Each row is a point on a landscape with many valleys, with its height.
A ball rolls from a point to whichever of its 2 nearest points has the largest drop for the distance, and stops where none of them is lower. Distance is the straight distance between rows; heights are no part of it.
<163> h=2.90: [114  63  90 157  92 106 133 154 126 149 122 101 107 120 154 163 121 119
 127 142 202 134 198 141 140 122 113 136 104 100 110 111 151 120 122 180
  92 137 156  65 138 130 127 128 129  93 113 148 117 129 222 145 141 149
 141 172]
<1079> h=4.14: [127  83  91 125  73  84 146 111 117 141 140 157 143 131 105 201 156 134
  97 170 142 145 171 178 178 138 161 103 135 131 119 176  81 136  73 122
 124 184 125  73 134 135 112 122 115 107 113 122 146 131 121 122 139 101
 151 137]
<469> h=3.90: [116  76 119 145 131 141 156 107 117  88 128 150 135 120  74  53 153 117
 190 135  88 113 113  92  92 121  63 138 135 128 131 182 152 168 156 130
 104 122  82 194 126 133 173 146 135  76 188 163 155 164 166 172 137 113
 120 106]
<758> h=4.15: [122 132 118 120 100 154 179 124 113  92 106 164 153 152 152 177  96 204
  87 139 148 141 120 170 166 133  87  95 147  81 123 169 113 145  93 124
 162 102  99 116 107 108 159  74 105 169 122 148 111 164  78 152  86  53
 112 119]
<273> h=4.71: [131 116 121 152 142 192 169 109  89 129 123 134  98 111 138 128 157 214
 163 164  60 140 111 153 105 127  91 167 138  89  98 118 131 131 128 137
 126 123  78 148 103 118 153 122  96 113 179  94 118 127 111 148 118 104
  95 115]
<976> h=4.21: [113 160 101 122 157 150 105 142 137 122 111  91 166  76 143  80 145 101
 170  97 157 155  74 123 113 118 102 192 117 100 180  64 135 126 152 135
 107 142 168 155  99 116 151 145 115  84 110 159 132 114 114 179 170 100
 116  93]
<455> h=2.67: [155 122 164 107 163 151 164 115 178 139  96 176 117 133 156 164 120 159
 111 160  36 138 103 105 118  76 112 113 172 115 140 189 105 133  96 133
 150 118  98 115 151 120 116 118  90 165 142  73 138 165 116 110 154 131
 114 190]
<856> h=4.42: [103 107 127 143 122 169 188 129 136 113 130 137  98 149 128 186 124 201
 128 157 112 144 156 149 133 151  53 122 162  83  76 159 131 156 109 146
 117 103  73 107 113 114 163  82 102 135 163 122 128 154 109 187 113  82
 120 120]
<810> h=7.40: [116 219 158 142 155 138  65 171 125 105 139 119  90 172  95 205 132 171
 131  98 131 153 138 103 161 131 141  90 161 129  96  87 162 127 137 100
 143 165 115 101 143 125 131 111 147 106 114  84 151 167  73  91 131 114
 164  91]
<105> h=7.50: [104 146 101 137 173 161  66 168 133 128 134 117  92 160 147 190 141 164
 132  80 114 115 140 111 158 165 169  71 153 123 122 112 118 132 146  81
 152 117 133 176 122  91  97  92 121 146  93  96 142 117  56  78 106 124
 167 105]
<1038> h=6.63: [151 151 138 162 142 135 131 164 155 134 159 145 102  88 117 125  98  54
 120 140 151 104 166 119 149 101 153 143 124 168 145 156  99 129 110 127
  98 219 161  57 116 110 109 157 165 142 122 111  83 125 124 140 119 146
 176 171]
<127> h=3.40: [132  74  92 121  83 128 135 159 114 145 113 130 162 162 173 158  96 166
 116 153 174 106 207 184 136 129 128 131 124 115 113 163  90 136 100 175
 134 109 142 102 129 142 137  92 141 129 102 156  84 142 176 117  85 122
 113 169]
<916> h=3.81: [126 100  70 111  82  98 122 139 124 164 132 147 168 140 160 158  87 106
  90 121 177 109 159 170 168 113 172  85 153 148 129 155  60 120  73 128
 150 183 158  95 133 135 102 116 142 161 129 138  91 111 118  91  90 121
 143 142]
<923> h=1.61: [145  85 122 103 170 157 164 183 115 156 143 148 104  77 178 151  99 107
 143 179 139 103 203 193 124 129 162 152 135 115 146 144  89 125 136 145
  75 193 170 172  89  98 129 126 110 130 105 134  81 132 152 143 139 129
 124 118]
<218> h=2.06: [103 154  83 156 142 163 115 183 128 186 106 112 101  82 177 121 102 113
 144  78 161 149 113 149 150  78 118 124 156 131 149  73 138  84 115 140
 138 160 164 132  77  71 102 150 123 210 136 128 106  80  99  97 118 137
 127 103]
<2> h=2.17: [154  97 160  66 126 172 212 117 178 144 109 188 132 131 158 118 114 138
 119 172  61 127 124 143 176  93 128 143 142  87 145 205 110 128  56 160
 137 124 120 105 119 125 110 130 101 160 125 115 134 128  94 149 156  88
  93 159]
<956> h=1.47: [144 134 128 120  96 146 192 123 165 147 109 164  97  66  79 129  74 112
 116 149 157 156 144 154 193 115 104 116 118  76 111 114 177  81 127  93
  71 113 136 152  75 147 134 174 118 147 106 130 141 114 114 116 162 114
 128  56]
<361> h=2.82: [139 128 151 100  72  69 165  72 111 127 124 141 129 104 104 120 190 111
  76 147 164 155  94 141 160 158 115 129 118 125 103  59 186 125 118 115
 130  82 111  84 109 189 141 140 103 129  99 116 146  85 165 117 147 138
 116  93]
<945> h=2.55: [106 110 104 142 144 129 139 166 117 187 132 114  89  81 178 150 113 109
  98 111 160 142 150 187 129 138 149 116 136 131  98  26  82  75 126 122
 136 119 149 124  88 109  94 130 105 182 123 134  70  37 110 125 127 164
 115 106]
<532> h=4.84: [141 156 130 156 170 106  97 173 111 147 132 109 161  97 101 107  89  69
 101 148 161 132  86 124  84 137 102 158 111 124 118  87 129 138 191  96
  63 165 152 160 110  92 170 121 182 117 142 147 151 149 152 200 116 110
 155  96]
<533> h=2.20: [101 114  97 164 125 151 108 163 122 139 109 143  82 127 109 125 165 162
 199 114 124 157 164 135 157 100 148 125 125 133 121 128 123  98  95 169
 148 181 124  96 109 146 106 156  90  96 117 119 165 130 136  76 141 133
 134 116]
<439> h=1.54: [119 154  89  85 126 153 157 137 128 131 123 128 134  68 207  95 148 112
 142  87 157 135  93 141 161  99 158 148 132 133 178 104 117 116 107 142
 151 191 169 140  52  83 104 137  90 183 115 101  97  89 117 115 118 125
 127 128]
<45> h=7.11: [133 172 221  83 124 126 148  87 146 107 145 122  99 178 115 141 176 153
 126 120  84 170 107  96 164 135 103 151 142 127  82 101 185 172 108 173
 132  84 102  50 147 162 135 103 147 100 130  56 118 138 107 127 141 129
 144 141]
<286> h=5.07: [106 158 107 113 159 118  95 184 134 164 122 100 140 104 142  84  96  64
 135 104 173 127  76 126  89 124 124 119 117 150 137  74 111 138 174 121
  88 191 159 159 101  87 145 118 147 172 175 160  97  87 107 196  96 130
 146  87]
<1047> h=4.55: [ 93 149 134 139 146 118  64 168 143 126 138 101 157 124  79  76 119  77
 159  95 154 149  77 101 116 111 115 167 117 138 143 110 152 136 150 139
  94 157 148 135 126 124 137 133 180  50 148 172 163 137 127 194 145 111
 156 113]
<760> h=4.83: [122 154  95 157 131 121  61 129 144 115 157  91 150 131  83  71  75  63
 132 124 183 133 124  81 124 116 154  92  86 125 153 141 109  90 156 119
  96 154 134 138 128 114 124 167 171  83 116 195 133 125 115 162 142 105
 135 100]
<79> h=2.91: [131 121 129 120 131 159 126 136 138  95 132 122 102 124 146  66 144 105
 159 135 133 121 128 102  87 117 110 134  98 135 162 146 156 140 139 149
  95 160 132 135  97 114 143 140  91 139 146 141  75 129 197 171 116 133
 121 158]
<749> h=5.13: [140 164 155  97 106 105 104  89 126 121 151 113 165 111 101  31 112  87
  87 139 181 131  76  84 131 128 155 128  76 127 146 114 179 114 161 133
  92 135 110 124  77 165 130 154 148 102 107 161 113 121 160 157 144 133
 132 114]
<509> h=3.26: [172 188 121 169 108 187 167 106 119  98 118 184 141 127  86  87 121 168
 141 133 111 140 149 146 178 133 127 120  82 122 116 165  79  98 107 153
 158 111  87  63 121 155 148 182  98 163 100 149 111 108 108 122  98 106
  79 111]
<476> h=2.83: [165 118 104 106 121 120 157  91 111 103 114 134 213  71 165  98 156 105
 107 158 184 125 128 153 140 129 157 161 106 125 213 129  52 120 132 117
 153 131 167 132 127 114 134 164 106 125  49 135 120 117 115 160 152 100
  90 114]
<84> h=3.84: [ 98 144 103 110  45 109 163 103 130 112 124 138 166 157 130 142 127 141
 108 102 175 165 108 156 181 124 102 121 130 115 115 126 135 145  75 134
 158 118 138  65 113 140 133 108 124 151 141 157 110 109  92 150 100  81
 143 102]
<114> h=3.12: [142 123 115 142 140 143 127  87 138 127  79 140 139 120 116 132 129 161
 142 158  54 159  91  93  90  69 117 126 141  99 187 175 105 103 110 119
 154 130 127 146 141 109 130 165  76 137 147 115 156 163 122  86 184 114
  78 135]
<658> h=2.18: [145 137  99  94 105 141 144  89 101 117 135 130 197 102 187  51 175 129
 127 103 144 127 105 147 171 124 180 168  91 132 176 142  86 114  92 161
 175 158 138 107  91 109  93 155 112 143  86 119 104  80 112 138 113 112
 109 140]
<458> h=4.53: [111  28  76 103  99  82 112 121 126 118 141 130 127 114 135 151 185 108
 140 159 167 112 173 129 117 144 184  72 130 135 147 149  92 133 112 135
 144 189 138 126 158 145  94 126  67  84 112 135 127 112 185 118 156 134
 134 137]
<676> h=6.38: [141 181 151 192  98 141 136 116  96  97 100 154 177 160  69  97  97 172
 144 103  95 143 123 138 148 109  91 169 118 126 102 131 111 134 133 139
 173  49 115 100 149 163 169 140 183  93 128 146 178 160  76 126 131  89
 107 109]
<51> h=3.54: [110  95 104 166 130 137 127 117 116 130 103 128 133 133  97 118 105 150
 150 155  80 118 105 108  74  93  84 106 141 124 152 200 113 121 146 101
 124 138  92 196 133  90 153 146 128 118 213 145 175 177 144 144 129 101
 102  94]
<40> h=6.45: [ 94 109 121 155 140 104 138 126 178 127 159 119  92  71 120 112 149  30
 134 120 163 104 141 100 117 128 172 129 135 159 143 105  79 120 117 121
 112 178 166  59 161 132  67 148 130 101 146 110 114  81 142 178 177 167
 170 158]
<899> h=2.29: [ 98 135 133 123 109  93  92 157 142 149 152  91 144 170 120 109  86 102
 124 102 124 108 127 159 106 143 175 121 117 178  80 108  93 107 106 147
 143 109 132 127 154 164  89  99 175 109 158 169 130  71 112 140  90 148
 135 113]
<485> h=4.88: [ 94 105 111 152 125 146  87 120 144 120 128 104 115 187 127 170 133 172
 133 122 128 127 155  89 165 111 125 124 157  98 112 187 144 136 105 142
 126 150 111 117 147 102 104 101 162  76 135  99 174 207  95 121 144 103
 163 157]
<915> h=5.84: [169 151 188 114 158 109 111 107 157 138 116 110 130 105  55 106 117 103
 143 156  62 123 117 130  91 126 148 146 115 132 104  99 154 116 156 108
 106 126 131 144 155 203 124 160 125  61 144 111 146 130 122  62 191 162
  89 124]
<958> h=6.79: [122 164 149 124 118  99 101 108  65  93 156  95 197 183 148 127 170 170
 118 112 121 136  89 153 105 142 121 175 136 142 117  97  98 176 135 145
 181 102 115  97 176 110 143  84 179  79 147 114 126 148 107 160  67 104
 135 162]
<1018> h=4.33: [139 141 148 124 101 101 109  61 122 141 124  95 138 144 198 150 135 116
  43 120 161 135  94  94 117 106 139 122 102 126 158  94 142 104 122 161
 164 107 149  61 159  85  89 143 126 183 101  88  74 104 158 111 143 180
 105 222]
<190> h=6.64: [124 123 137 149 105 100 122 116  64 129 117  96 175 176 155 192 153 212
  92 142 124 152 119 163 110 139  73 166 137 108  97  84 129 138 142 136
 180  60 103 121 145 109 163  90 161  99 154 115 178 167 123 129  90 109
 120 132]
<358> h=5.04: [161 153 136 138 138 139 112  89  57  99 141 119 121 131 130 146 152 228
 104 184 103 136 119 119 113 120 124 138 137  99 146 139 181 113 155 115
 159 152  77 140  96 118 169 138 121  88 117  62 159 199 119  68 121 106
  96 134]
<1042> h=7.58: [ 73 128  90 127 152 131  66 149 142 121 139  79  94 164 136 174 139 109
 141  87 151 123 117  95 124 162 142  51 147 123 143 116 144 149 154  67
  94 169 140 176 138  70 123  85 114 151 160 129 121 117  83 148 132 102
 147  70]
<313> h=5.32: [158 160 156 131 147 103 141  84  46  87 158 133 159 102 114 118 172 171
  95 149  96 128  69 126  99 145  80 191 162 101 140  98 175 176 189  75
 147 140  92 159 128 111 195 116 151 100 137  80 170 184 108 134 113 110
 113 118]
<134> h=6.07: [129 110 160  93 150  93 122 127 171 139 154 130 123  88  87 100 119  52
 149 148  85 116 113 112  92 119 160 132 133 151 143 140 104 129 136 108
  83 151 135 185 146 174  99 141 132  74 155 143 137 111 137 146 165 149
 140 110]
<460> h=5.23: [131 117 144 133 173 141 108 109  95 126 138  93 158 147 162 132 137 132
 106 151 132  94 142 169  90 186 159 162 101 129 133 146  58 146 167 116
 109  90 142 176 161  96 139  95 147  98  88 112 100 138 110 182 102 122
  90 148]
<269> h=0.61: [107 102 129  60 137 134 156 172 104 160 172 145 142 116 174 121 136 124
 163 140 130  99 185 191 168 140 173 170 147 153 115 157  93 135  86 167
 134 191 157 154  83 128 105  73 119 127 144 120 103 126 127 105  86 129
 154 145]
<18> h=5.42: [112 113 150 154 128  88  99  79 133 146 143  87 108 117  86  94 148  84
 100 133 155 133  87  75  96 148 141 122  80 148 125  95 168  93 163 125
 108 117 112 104 144 166 101 151 132  90 118 143 151 112 201 148 175 180
 122 151]
<305> h=3.13: [148 172 144 107 140 140 113 115 150 122 124 149 148 147 110 117  97 140
 134 106  52 119 102 133 118 128 173 129 131 136 124 125  71 109 115 104
 164  75 136 171 159 166 101 142 122 137 113 131 129  93  40  65 142 145
 101 107]
<670> h=6.10: [133 174 159 158 104 131 107 116 120 163 104  92 154 153 121  87 109 130
  85 101 133 129  80 134 153 107 113 182  92 141  91 118 161 105 129 130
 127  63 136 121 118 108 108 125 216 131 140 107 147 105 108 146 104 138
 145 133]
<1082> h=6.26: [ 94 117 118 127 154 132 104 119 200 131 141 107  85  86 122  98  97  42
 149 116 135 119 122  90  89 122 144 111 150 116 169 103 106  99 143 102
 102 116 159 153 166 125  96 162 111 124 134 136 113  84 124 150 189 161
 116 105]
<438> h=6.24: [118 156 133 153 104 126 121 138 134 138  97 129 186 143 111 107  73 134
 117  92 126 126 109 152 159  84  98 175 127 121 129 137 126 123 118 108
 142  65 161 157 133 107 138 128 214 123 137 149 186 145  56 146 135  81
 144  97]
<232> h=2.34: [127  57  99 100 121  96 142 178 118 158 147 133  92  69 166 124 104  73
 120 158 197 110 175 154 129 128 147 110 121 112 121 109 154 121 155 141
  74 179 167 141  92 129 109 129 110 123 126 149 108 112 225 132 132 167
 153 135]
<807> h=5.12: [121 152 127 162 174 157  64  92 111  99 124 102 111 163 113 152 172 179
 139 128 100 138 117  69 124 131 154 131 127 120 160 152 147 120 144 118
 162 130 111 135 151 107 114 130 131  84  83  68 165 188  97  65 149 133
 134 170]
<583> h=3.18: [ 71  75 109 120 112  90 161 122 131 158 126 125 110 103 104 124 195  97
 178 110 131 163 112 139 158 136 105 153 146 149  96  92 164 138 104 141
 118 144 135 128 121 165 107 108 120  73 136 139 176  92 151 147 155 138
 165  95]
<609> h=4.12: [110 124  90 194 128 137  74 170 166 154 110 103 106 158 136 196  94 136
 154 101 141 134 176  67 116 102 109  51 156 121 144 154 130 106 114 147
 117 155 107  65 186  86 118 134 119 190 154 157 122 154 165 118 130 152
 131 163]
<820> h=2.30: [127 130 175 123 120 128 140 120 149 152 139  92  92 145 148  90  81  90
  92 135 124 105 108 104  74 130 114 108  99 155 113 139 167 112 127 161
  93 110 106 101 128 122 119 132 126 185 179 152  35  77 195 170 122 168
  94 162]
<682> h=2.68: [ 94  77 132  96 127  95 157 135 139  94 123 150 103 121  94  93 180 119
 202  99 106 141 103 103 116 157 106 118 161 152  97  96 204 161 145 124
 135 107 110 193 141 188 149 105 114  82 122 168 171 126 164  93 144 151
 156  84]
<527> h=5.28: [126 122  78 158 138 141  76 150  97 186 116 106 145 144 152 110  90 111
  87 105 149 112  87 146 105 135 142  99  96 173  94 127  96 112 138 143
  99 170 143 149 134  49 103 107 181 181 179 122 102  83  85 162  73 129
 145 131]
<280> h=3.41: [154 148 102 135  82  78 168  84  95 108 127 134 203 105  99 142 130 102
  81 173 184 154 107 166 152 131 122 138 109 121 161 118  72 127 101 110
 138 148 135  82 122 131 159 147 127 118 106 172 123 113 103 174 131  76
 116  73]
<211> h=2.69: [123  90 152 102 134  51 118 163  95 155 107  91 158 142 153 197 106 125
 105 133 175 116 136 152  78 148  78 132 142 116 115  86 168 149 176 103
 102  93 146 173 149 114 179  99 140 133 153 164 164 182 229 129 100 140
 125 131]
<884> h=7.26: [131 176 186  64 163 119 118 146 147  94 149 127  82 138 121 187 158 138
 153 148  97 150 123 130 118 135 144 153 167 128 117  77 171 164 122 131
 125 157 134 103 142 176 143 110 115  73 103  61 125 152  92  87 162 126
 149 123]
<813> h=5.58: [184 174 188 102 165  73 146  88  76 127 143 129 161 111  76 137 133 127
  77 173  83 130  79 145  94 154 135 170 123 138 105  88 157 150 171  68
 118 104 118 147 128 173 160 120 149 100 137  99 142 139 124 103 140 135
 115 104]
<621> h=3.08: [125  94 140 138 165  82 111 146  78 129 132 100 115 129  98 199 143 136
 104 126 158 123 136 117 104 185  87 129 129 123  81  70 218 126 182  80
 103  95 116 183 126 135 173 103 151 108 107 137 201 176 190 103 132 135
 142 105]
<398> h=6.95: [106 176 165 105  99 123  98 113 117 107 132  74 134 208 160 129 160 164
 136  99 138 166  97 121 123 128 131 149 107 137  97  78 161 134  97 199
 154 126 119  58 135 144 111  99 140  96 142 114  88 112 136 134  99 128
 127 171]
<1085> h=6.78: [171 183 148 179 169 188  85 182 152 139 123 132  96 110  98 106  62  97
 146 144 118 122 145 106 123  82 142 137 119 144 144 138 128  92 142 129
  94 190 141 108 113 111 139 196 165 137 110 115  91 150 110  94 142 139
 123 148]
<726> h=6.51: [131 156 141 188 123 116 104 160  95 102 120 137 146 178 109 168  99 208
 125  95 130 136 150 115 112 112  76 112 143 133 110 116 143 132 158 118
 184  61 109 107 151 123 183 110 161 132 142 144 192 195 121 111 108 103
 127 120]
<50> h=4.38: [105 140 123 144 110 124  64 130 172 118 133 104 151 196 129 145  86 120
 119 101 134 126 130  72  97 103 135  72 131 142 155 185 108 117  91 153
 161 142 126  80 178 115 110 132 142 140 143 160 103 165 125  94 126 126
 105 190]
<739> h=4.03: [129 120 129 128 103 141 101  95 116 167  86  97 141 175 202 187 113 192
  66 108 143 138 113 102 137 109 115 110 127 103 122 134 159 116 105 167
 159 101 123 118 141  76 104 111 147 184 116  99 115 161 144  75 100 154
 126 220]
<354> h=3.85: [113 117  87 209 139 158  95 158 130 174  97 111 101 136 116 167  89 143
 143 136  94 146 122  98  90  89 103  69 141 132 143 162 123  96 130 113
 112 161 104 142 153  48 130 152 127 183 196 142 150 140 145 131 152 121
 110 110]
<344> h=0.74: [139 114 134  85 113 151 170 138 201 128 139 177  86 104 123 135  56 102
 113 169 147 115 181 139 159 120 150  66 141 104 127 156 131  85 117 125
 110 111 125 134 114 162 120 170  96 156  93 151 108 103 122 103 153 133
 114 102]
<96> h=5.91: [156 141 188 118 131  98 129  64 123 159 106 104 129 140 134 100 135 137
  69 129  82 137  84 104 121 111 122 161 102 126 129 126 176 119 132 119
 127  33 127 127 129 145  98 142 155 158 132  87 128 107 155  95 149 172
 116 156]
<236> h=3.76: [122  96 100 110 117 111  97 146 107 155  73 106 156 148 211 198 103 171
  98 126 168 113 154 158 125 108 116  97 158  97 159 147 116 149 125 133
 139 130 150 141 139  90 147 107 129 165 109 115 114 181 148  83 112 117
 114 159]
<699> h=3.10: [194 160 126 154 196 181 141 145 173 111 121 207  94  84 121 149 140 134
 147 146  60 107 155 121 151 108 136 127 152 124 133 178  87 146 131 100
 130 125 122 110 149 130 129 129  82 160  94  60 133 146 102 104 143 154
 153 200]
<151> h=3.39: [136  59 110 110 113 174 140 101 120  90 118 137 109 139 166  48 188 151
 154 139 127  97 163 108 125 144 148 130  87 106 164 191 156 150 140 166
 120 107 111 161  96 108 128 131  91 143  91 131 104 142 196 141 130 131
  95 174]
<705> h=3.48: [166 182 136 159 190 155 147 170 139 114 139 176 103 104 119 211 102 148
 110 162  99 111 166 147 141 135 102 137 177 106 122 150  99 158 139  83
 103 139 117 113 141 112 162 103 134 147 109  76 137 180  81 139 125 120
 157 140]
<590> h=2.25: [115  78 174  97 106  58 155 178 141 147 137 126 119 127 129 156  66  97
 134 138 130 112 150 138  75 126  93 108 153 146 100 138 161 160 158 112
  92 106 120 180 146 150 143 110 151 143 213 173 146 164 225 142  89 144
 146 125]
<415> h=5.69: [129 127 172 143 153  90 117  40 122 140 136  80 103 139 119 125 188 103
  77 102 130 119  87  58 124 168 118 141  83 144 129 126 194 152 170  92
 100  84 130 129 142 117  95 104 148 138 119  89 130 123 170 161 139 177
 164 178]
<875> h=3.77: [123 152 115 146 142 144 143  97 113 110 114  91 130 101 130 129 182 144
 142 124 136 175  88 137  88 159  95 168 102  98 136  29 143 119 139 144
 124  80 139 115 125 143 166 123  73  97  87 127 103  90 129 156 179 116
  75 108]
<580> h=1.60: [121 130 171  95  84  86 159 118 141 127 148 118 131 158 110 112 103 104
  99 140 133 111 141 135 116 142 123 116 122 151 100 145 156 150 122 133
 103  88 105 105 130 181 130 110 156 135 164 167  93 109 176 154 105 136
 137 116]
<990> h=3.01: [123 153 137 127 126 133 160 160 162 160 136 145 104 111 170 202 114 118
 113 117 123 137 134 171 139 130 112 124 160 133 103  89  80 134 109 124
 152  81 153  83 145 129 116 109 112 179 119 108  96  88 107 129 107 156
 153 140]
<564> h=3.31: [135 157 123 124 106 127 168  97 104 104 125 129 100 119 130 134 200 162
 131 111 132 173  88 126 132 157  91 114 108 123 115  51 170 137 127 118
 146  94 109 105  93 142 153 131  59 163 124 114 100  83 144 118 116 132
 125 103]
<374> h=1.52: [124 110 139  50 133 189 188 119 200 104 157 166 122 137 143 103 101 107
 155 133 117 111 165 111 167 149 143 124 118 109 156 191 110 116  84 152
 120 144 143 141 123 145  98 162  86 125 104 159 109  98  83 155 153  97
  96 126]
<659> h=4.64: [ 95 116  88 154 127 191 115 111 150 134 122 125 125 181 153 127 106 129
 129  96 125  99 130 103 139 133 130  99 120 122 123 215  94 128  91 139
 130 142 124 146 134  85 105 111 139 157 130 124 108 158  85 149 101 111
 131 164]
<186> h=3.68: [114 148 114 143 142 161 155 125 121  69 140 167 125 122  72  71 158 146
 228 100  74 126 109 114 122 130  91 146 147 155 119 137 136 168 125 124
 143 173  94 146 137 151 177 139 132  91 175 150 131 144  82 147 134  98
 139  87]
<843> h=4.98: [155 148 121 157 168 189 121 122  90 127 145 135 122 120 152 115 141 169
 149 124  76 103 122 146 105 154 135 175 120 123 120 131  82 135 157 109
 138 105 118 168 138  90 140 114 136 126 139  92 124 118  92 146  78 131
 122 148]
<296> h=2.16: [111  88 122 112  90  73 132 126 113  92 128 150 101 155 107 150 176 165
 165 113 133 146 137 114 133 161 141  61 145 166 114 108 162 142 125 120
 175 113  93 141 140 181 133 111  88 136 126 168 160 140 164  61 106 143
 153 100]
<993> h=3.27: [120 132  85 142 129 164 166 162 169  78 139 191 130 103  75 113 137 105
 213  98 123 124 183 115 147 130  94 117 143 140 167 155  91 164 125 130
 136 124 141 122 139 153 168 155  90 119 108 187 146 138 102 149 142 100
 131  95]
<666> h=3.38: [133 154 140 114 133 153 160 127 183 152 110 175 106 103 112 135 122 121
 161  79  88 123 134 143 186 118 122 144 150 128  84 115 111 130 119 103
 146  50 154 132 125 181  93 117 113 171 108 102 150  82  64  90 123 166
 168 120]
<370> h=1.59: [128 146 143 138 116  96  86 142 121 100 118 136  92 145  83 109 155 140
 173 112 125 147 122  79 116 111 165  90 125 162 135 122 168 104 126 126
 164 168 110 119 145 171 114 165 108 112 128 132 164 151 160  44 121 156
 141 116]
<650> h=2.74: [120 150 139 136 146 123  88 196 170 145 129 139 137 145 116 110  60  91
 149  71  79 102 128 142  93 123 149 117 147 180 131 102  91 122 132 109
 148  83 170 177 170 122 110 118 160 164 161 163 141  75  63 118 116 133
 122  69]
<282> h=2.14: [160 122 135  97  88 107 187  95  98  94 136 166 120  88  53 101 140 117
 100 173 156 144 119 145 170 156 119 114 109 111 104 122 200 130 142  89
  73 146 100 166  76 166 156 156 119 118 101 141 153 122 153 112 142 108
 132  52]
<791> h=3.80: [157  49 149  93 109 129 181 103 139 132 114 169 103 122 136  92 186 120
 138 167  86  91 165 136 150 141 139 145 127 119 130 189 147 169 119 140
 118  86 116 154 111 152 118 121 106 140 115 109 143 123 177 124 144 148
 137 145]
<422> h=5.71: [141 149 101 126 156 124  76 178 122 107 146 122 130 136 145 103 112  80
 135  83 169  78 156 120 117 151 194  90 127 175 149 128  77 130 149 102
 157 168 154 152 119 122 105 128 137 162  98 163  85 107 100  96  59 153
 156 129]
<253> h=4.20: [146  21 119 123  80  78 176 102 106 144 122 142 109 117 144 135 206 133
 111 177 121 116 158 132 113 134 150 122 104 142 123 140 139 124 121 165
 133 122 114 109 136 152 103 139  78 133 132 123 146 107 234 133 174 168
 119 159]
<243> h=1.53: [108 103 146  59 142 155 167 117  99 136 169 141 145 131 163  86 133 172
 140 131  84  85 155 178 168 156 154 190 159 112 100 162 121 133 106 139
 130 128 104 207  92 148 100  96 151  94 144 109 139 126  76 131  92 107
 133 100]
<828> h=2.76: [158 130  93 158 118 169 136 143 142 110 119 177 129 104  87  73 125 122
 181 128 137 112 194 136 170 115 152 134  94 137 149 165  92  90 109 148
 154 136 142 106 117 170 124 202 111 121  75 148 153 121 126  89 132 146
 114 123]
<845> h=5.49: [153 133 135 133 160 124  69 122 116 138 140  83 155 146 160 115 107  84
  73 138 164  96 133 129  85 149 181 123  93 157 155 136  74 116 163 140
 118 144 141 133 140 105 117 122 152 130  80 129  56 115 124 148 112 152
 100 181]

For each start below, name the point where the ball stops.
<845> | <439>
<807> | <51>
<1038> | <358>
<976> | <344>

Call two points neighbours if one is among the 2 nearest of the other. Go from one point of each pair to the other, from neighbour to neighbour, staying as low as possible. Name the highest point that can't be avoided.
<358> / <370> | <807>
<580> / <439> | <666>
<439> / <269> | <458>
